Each row is a point on a tangle of strands that fork and nearly touch. The rows are in no order.
In the rows, 100 means zero.
Points whose rows are less than 63.8 apart are linked; no others are. Some points are linked to none.
Q942: [ 73 103 121 112 102  88 139 125  93 108  81 111  88 140  87 128  75  88
  68  95  94  84  84 125 104 111 116 127]
Q513: [119  88 111  75 117 106  86 100  67 115  91  87  99 107 135  86  83 102
 100 107  98 103  81 128  95 108  65  93]
Q939: [110  88  94 105 116  96  93  88 101  91 114  96 110  97 118  98 103  98
 134 119 101 108  98  94  86  94  84  96]
Q754: [111  84 100  55 117 103  77  81  70 100  90  88 105 106 134  75  87  78
  90 113 113 102  83 124  76  94  70  84]
Q803: [106  93 103  97 103 101  97  94  71 113 118  87 108 118 125  83 114 132
 110 117  95 100 104  95 104 106  61  67]
Q822: [105 110 119  95  92 100  94 124  72 121  83  91  89 111  97 114  77  99
  99  75  87  92  86 125 107 129 100 116]
Q931: [102  94 103 100 126 112 121  93 102  91 119 108  79 135  91 103  71  93
  92 112 145  77  74 133  86  93  95  93]
Q525: [102 107 100  96  93 108  92 112  87 123  91  87 101  85 102 101 114 119
 114  87  78 118 108  88 127 118  84  98]
Q990: [114  94  89  97 114  91  84  87  97 103  79  82 111  90 121  89 102  92
 114 124  99 137  96  75 121 113  87 100]
Q52: [105 102 101  81 107 115  70  89  87  85 109  93 101 104 110  86  80  79
 121 101 118  80  85 129  68  91  89 101]
Q826: [103  94  94 109 102 102  82  99 108  90  81  80 118  80 107  91 107 104
 135 109  84 137  87  70 119 121  86  96]
Q556: [ 96  92  79 107  78  61  96  68 108  75  64  85 108  82 102  49 103  88
  99 134 114 123 122  63 132 125 111  82]
Q817: [115  98  91  74  91 101  85 104  80 125  92  84  86  91 116  87  99 115
  92  97  89 104 101 104 118 116  77  86]
Q24: [ 99 111 109 115 103 120 114  97  96 107 117 114 110  82  83 110 103 103
 116  91  64  97 130  90 115  80 108 108]
Q310: [110 117  71 100 114  79  79 101 129  94  69  90 109  67 111  87 114  66
  96 101  97 116  98  94  85 107 126 109]
Q403: [107 101 106 111  90 114  92 103  99  98  84  99 125  77  91  97 118 114
 130  83  82 133 100  70 139 113  87  95]
Q87: [121  93  86  71 117  81  85  85  92 120  83  85 105  91 131  92 101  94
  87 129  98 134  85  93 109 108  75  94]
Q394: [137  85  94  40  81  80  96  94  85 121 101  81 103  64 131  66  85 102
  70 134  96 115 103 101  92  77  94  75]
Q989: [ 82  99  77 100  80  99  86 105 105 122  84 114  89  90  93  93 134 114
  81  88 112 102 102  79 104 125 113  93]
Q484: [116 121  92  86  99 103  81  92 126  72 105 103  92  88  91  99 106  70
  89  96 130  97 106 101  70  86 112 122]
Q202: [110 121  85  94  99 105 104  87 134  70 112 102  86 113  91 112  94  79
  87 111 149  96  93  97  84  71 105 119]
Q491: [ 74 101 108 120 119  82 106 115  78 109  84  93 123 114 127 107 117 104
 101  88  64  96  91 104  95 113 103 101]
Q624: [ 69 102 111 125 101 139 122 108 113  91 114 124 100 117  73 119  85 135
 123  92  73  87  97 118 112  97  98 102]
Q108: [132 118  90  95  98  94  83  94 143  59 107  78 109  73  90  85  96  65
 112 106 125  96 118  95  85  86 105 118]
Q232: [ 84 113  98 123 108  88 104 106 103  97  84  94 125  89  97 109 109  85
 112  86  57  99 101  80 105  99 129 116]
Q975: [ 83 115 109  96 110  90  99 108 102  96  88 102  93 115 101 117  75  59
  96  66 105  90  73 131  74 105 125 125]
Q898: [ 74 101 110 111 109  84 112 116  66 119  78  90 101 123 126 100 121 120
  81  80  75  86  84 120 111 130  83  94]
Q561: [113  97 109 103  77  99 126  76 115  67 137 103 103 123  86 115  80 107
 108 117 120 109 128  80 117  63 102 111]
Q164: [ 91 105  72  98  78  84  81 116 108 131  82 123  85  87 113  95 117  93
  65  89  94 102 116  96  99 115 114 109]
Q372: [ 94  86  76  84 110  90  75 107  92 108  68  86 107  89 121  93 110  95
 103  97  77 102  74 102  80 130  99 100]
Q661: [118  94  88  53  95  93  87 100  83 127  99  84  91  80 126  68  90 117
  83 118  90 106  93 108  96  98  76  74]
Q926: [ 92 105  70  95 116  83  96  86 104 116  82  93 115  62 110  53 121  98
  93 135  70  99 117  80 120 103 108  75]
Q622: [ 84  99  79  88  87  96  99  95  96 127 103 108  94  90  93  82 135 123
  77 107  99  86 120  80 108 115  95  74]
Q203: [103 105 104  98 101 102  84 118  83  97  86  94  93 107 108 118  76  92
 125  66  87 104  74 121  94 119 102 116]
Q185: [ 97 105  98 116 111 118  90  99  99  99 111 101 128  75  98  93 109 108
 135 107  58 100 116  96 109  95  93  97]
Q861: [133 106  90 110  95  71 100  84 127  55  94  92 112  78  91  81 103  59
 102 108 136 111 129  78 103 101 104 114]
Q176: [108 107 100 110  96  97 108  97  90 111 100 109 111  62  79 102 124  89
  94  89  68  91 134  84 118  92 111 109]
Q451: [ 78 111  91 124 112 102 116  97 126  79 118 105 108 115  89 124 109 112
 110  71  77 103  78  91 101  83 123 114]
Q784: [ 78 108 113 111 111  82 113 117  85 101  93  92 116 117 103 117  98  97
 113  76  66  92  92 100  88 105 119 124]
Q187: [108  87  94  80 134  79  92  92  85 135  84  91 111  95 148  89 103  88
  83 119  80 118  72 114 104  99  75 102]
Q280: [ 84 106 124 100 108  81 124 119  83 101  86 109  97 132  98 107  72  66
  85  81  95  76  80 140  84 110 116 126]
Q56: [105  96  69  78 110  80  69 100 107 116  65  93 110  74 116  81 110  79
  89 104  86 116  89 100  97 120 110 104]
Q731: [116 114  86  99  99  90  74 107 116  98  70  96  96  79 104 113  98  71
 111  82 108 128  92  91  89 109 121 120]
Q355: [ 97 105  83 101  88 127  84 111 131  69  86 106  78  94  72 115 102  93
  87  85 108  82  90 106  78  96 122 117]
Q825: [ 99 110  91  96 112 104  82  93 123  65 115  94  95 107 102  96  91  86
 114  94 116  74  80 115  63  89  96 100]
Q751: [ 84 104 101 121 114 114 125  85 120  78 131 115  97 126  91 122 105 116
 121  90 108 104  80  99 102  82  96 102]
Q330: [123  85 115  81  91 119  84  93  84  88 122 102  96 103 101  86  73  97
 108 115 119  74 108 127  77  82  94  90]
Q839: [107 105 112 105 108 106 116  93 100 116 115 113  94  88  92 106 113  98
  81 107 108  88 129  91 107  70 112 100]
Q518: [116  91 113  92  75 107 109  82 106  79 128 102  94 129  86 110  74  99
 105 117 138  98 112  92  94  80 100 104]
Q960: [ 71 104 100 114  88  97  96 124  94 124  78 114  76 123 102 116  95  98
  62  81 110 101  84 118  94 135 114 103]
Q140: [ 90  88 111 112 126 103 130 105  91 114 117 119  83 129 105  99  95 101
  90 106 124  64  92 125  88 100  95  90]
Q221: [ 67 103 103 110 103  83 113 124  79 129  83 107  87 125 114 106 117 106
  72  89  98  88  91 116  88 132  96 101]
Q318: [104  82  94  85 118 103  87  96  77 107  99  88 109 103 128  87 101 123
 117 121  79 104  85 109 102 109  57  82]
Q897: [105  99 110 104  78 125 114  90  92  96 119 115 105  98  73  99 119 126
 103 108 116 105 132  73 126  87  81  90]
Q247: [ 99 105  96 105  85  99  86 115 100 103  81  92  95  97  97 121  99  93
 108  65  86 112  84  93  93 119 121 124]
Q144: [ 97  98  98 134  93 103 124  92 139  61  86 118 110  78  64 104 133  96
  96  90 127 123 105  57 122  98 106  99]
Q497: [114 100 103  83  99 119 100 104 107 112 106 111  76  88  79 113  85  73
  73 105 117  75 114 115  85  70 114 113]
Q782: [121  91 107  79 110  97  95 111  78 134 103  88 102  77 114  96  91  93
  97 106  79  87 114 123  99  82 100  99]
Q9: [118 101  93 100  85  89  99  80 121  81 115  99  92 114  94 106 102  84
  91 115 143 107 117  81  98  79 108 116]
Q726: [110  81  99  43  96  97  75  82  80 104  99  79 115  84 124  59  82  85
  87 122 114  95  86 120  71  79  88  63]
Q35: [ 89 109  75 104 112  68  94  73 114 100  76  88 112  71 107  51 113  93
  89 143  98 122 111  66 125 116 108  75]
Q956: [ 98 103  93 121  98 110  99 104 128  87  95 106 100  88  76 116 118 103
 112  81  99 104  96  71 100 105 123 107]
Q555: [ 99  98  78  93  95  89  88  89  95 112 104 101 101  72  99  71 122 113
  93 130  92  90 121  75 109 105 100  77]
Q843: [115 108 121 113 101 118 122 101  78 121 126 104  96 104  95 113 104 121
  84 110 110  97 121  96 110  74  92  84]
Q868: [ 97 101  99 121  82 112 109  93 134  74 101 109 107  91  70 103 120 110
 124  78 121 123 102  63 119  98 105 103]
Q961: [103 104 131 118  73 128 109  99  92 106 122 102 102 115  78 107 103 137
 113 113 117 107 122  91 126  94  70  83]
Q568: [ 80 108  93  94  80  81  81 120  84 130  71  98  95  94 110 101 110 105
  75  82  75 105 103 104  98 130 114 115]
Q114: [ 75 104  96 105 105  96 115 112 110  70  86 100  90 124  97 124  81  85
  83  65  96  78  62 128  67 103 137 125]
Q789: [121  79 127  94  93 101 101  97  77 102 135  99  98 109 113  90  80 122
 103 119 111  80 108 127  85  93  89  69]
Q6: [ 86 109 115 114 114 102 127 111 100  96 114 111  90 126  80 128  72 100
 102  79  75  96  83 132 119  95 114 124]
Q781: [ 78  94 111 114  81 140 109 109 124  80 114 114  98 104  68 118 101 137
 123  86  99 108  96  94 121  95  96 100]
Q713: [102 106  89 100 102  96  85 100 105 114  99 109  86 106 100 106 104  91
  98  96 132 100 106  90  89 103 103 101]
Q752: [ 90  98 112 113 112 117 122 105  94 100 118 112 104 109  96 115  82 122
 131  90  69  80 111 131  99  97  92 101]
Q654: [ 94  99  91  98  86 121  90 108 110  93  90 115  72  83  77 113 109  98
  82  97 107  82 110 100  96 103 112 113]
Q552: [100 115 129 113 108 102 122 121  86 114  94  97  88 118  83 119  76 104
 102  78  77  87  96 131 117 115  88 110]
Q167: [ 98  95  97 114 100  96  94  85 119  70 132  92 111 119 103 101 102 103
 136 112 121  96 101  88  88  88  89 101]
Q55: [ 95  97 105  98 106 116 102  92 111  78 120 112  80 124  92 103  77  90
 110 103 121  80  83 126  81  87 100 107]
Q672: [100  99 101 115  81 110 101 101 108  87  88 113 112  75  76  88 127 109
 112  86 108 127 112  61 128 119 101  92]
Q730: [ 78  93  96  82  95  81  84 124  77 106  62  90 103  96 124 104  99 100
  88  82  67 100  81 117  79 126 107 109]
Q819: [ 85 102  81 107 100 105 100 112 130  71  88  95  83 108  92 124  94  99
  91  71 103  88  76 105  74  99 130 113]
Q158: [ 98  98 111 106 111 130 125 101 109  89 123 117  78 117  82 115  66 111
 103 112 109  88  97 118 101  82  99 105]
Q116: [123  73 102  43  73  80  79  79  92 107 104  78 122  85 127  65  74  89
  75 130 115 104 101 104  80  77 107  64]
Q579: [111  93 103 103 111 101  84  86  96  96 112  95 125  92 117  93 102 107
 143 133  72 114 120 104 104  88  79  95]
Q954: [ 85 102  99 119 118 104 104  89 116  83 122 104  96 128  97 110 117 104
 114 106 124  95  90  88  86  98  91  94]
Q66: [129  92 112  88 103  93 101 104  89 131 119 100 101  80 110  94  99  95
  90 107 106  97 122  94 102  82 103  95]
Q719: [111  96 110 105  84 108 118  84 110  76 121 116 104  94  76 105 114 100
 106 111 117 106 131  66 120  76 100 105]
Q662: [117 106  93  87 111  77 101 102  93 151  88  98 114  68 125  87 113  87
  75 110  80 117 117  97 115  91 104  90]
Q200: [ 81 111 121 124  96 118 124 115  93 126 107 100  98 124  89 115 116 127
  89  87 114 100  84  91 127 114  83  92]
Q934: [105  91 107 103  88 124 123  92 111  91 123 112  77 118  74 115  85 115
 110 104 124 105 105 100 118  86  90 110]
Q498: [ 84 106 100 115 109 109 118  95 130  74 111 109  83 111  77 130  79 112
 101  72  81 103  76 116 106  79 122 125]
Q874: [ 72 110 117 110  89  98 120 135  87 113  69 107  83 135  89 126  88  98
  73  78  96  97  79 124  93 134 115 121]
Q101: [118  93  98  82  92  94  73  83  91  90 111  82 105 122 118  88  93  88
 110 117 131 100 107  93  84 100  93  95]
Q569: [118  90 132 106 104 106 122  99  81 108 141 110 103 122 105  97  92 127
  95 125 107  85 122 110  95  75  96  70]
Q311: [ 96 104  86 134  89  83 113  94 126  92  80 133  99  78  77  94 137  86
  80  96 128 126 127  67 119 107 106  99]
Q65: [108  99 117 102  78 106 100  93  80 103 129  86 120 119 104  96 103 140
 119 121 100 106 121  93 119 102  70  75]
Q820: [ 89  85 100 104 117  99 100 104  93 105 117 100  87 122 110  97 111 115
 107 102 112  74  93 102  83 109  88  85]
Q875: [102  91 113 100 113 108 103 114  78 121 116  94 103  94 100 104  89 102
 111  92  67  82 115 129 100  89  94 100]
Q33: [ 83 107  94 133  93  94 108 114 116  92  84 100 121  81  85 115 120  97
 113  70  71 117  95  65 102 108 132 101]

A fork is a point with three links. Follow the links from the first point to the second and name the forks in between, in order.
Q187, Q931: Q403 Q518 Q55
Q451, Q817: Q954 Q55 Q518
Q961, Q898: Q403 Q868
Q622, Q569: Q954 Q55
Q579, Q203: Q954
Q661, Q484: Q518

A fork is a point with three links, a tip a point with one. Leave the first point through the second and follow the links. Name the first fork or tip that comes.
Q784, Q491: Q654
Q825, Q52: Q781
Q116, Q726: Q518
Q6, Q552: Q556

Follow the links from the first point to the second, and from the first to the third. Name the last point that the two ways share.
Q875, Q9, Q310: Q55
Q990, Q654, Q843: Q403
Q498, Q789, Q897: Q55
Q822, Q24, Q931: Q954
Q975, Q87, Q65: Q403
Q247, Q185, Q569: Q954
Q108, Q825, Q232: Q518
Q960, Q311, Q561: Q868
Q202, Q784, Q989: Q518
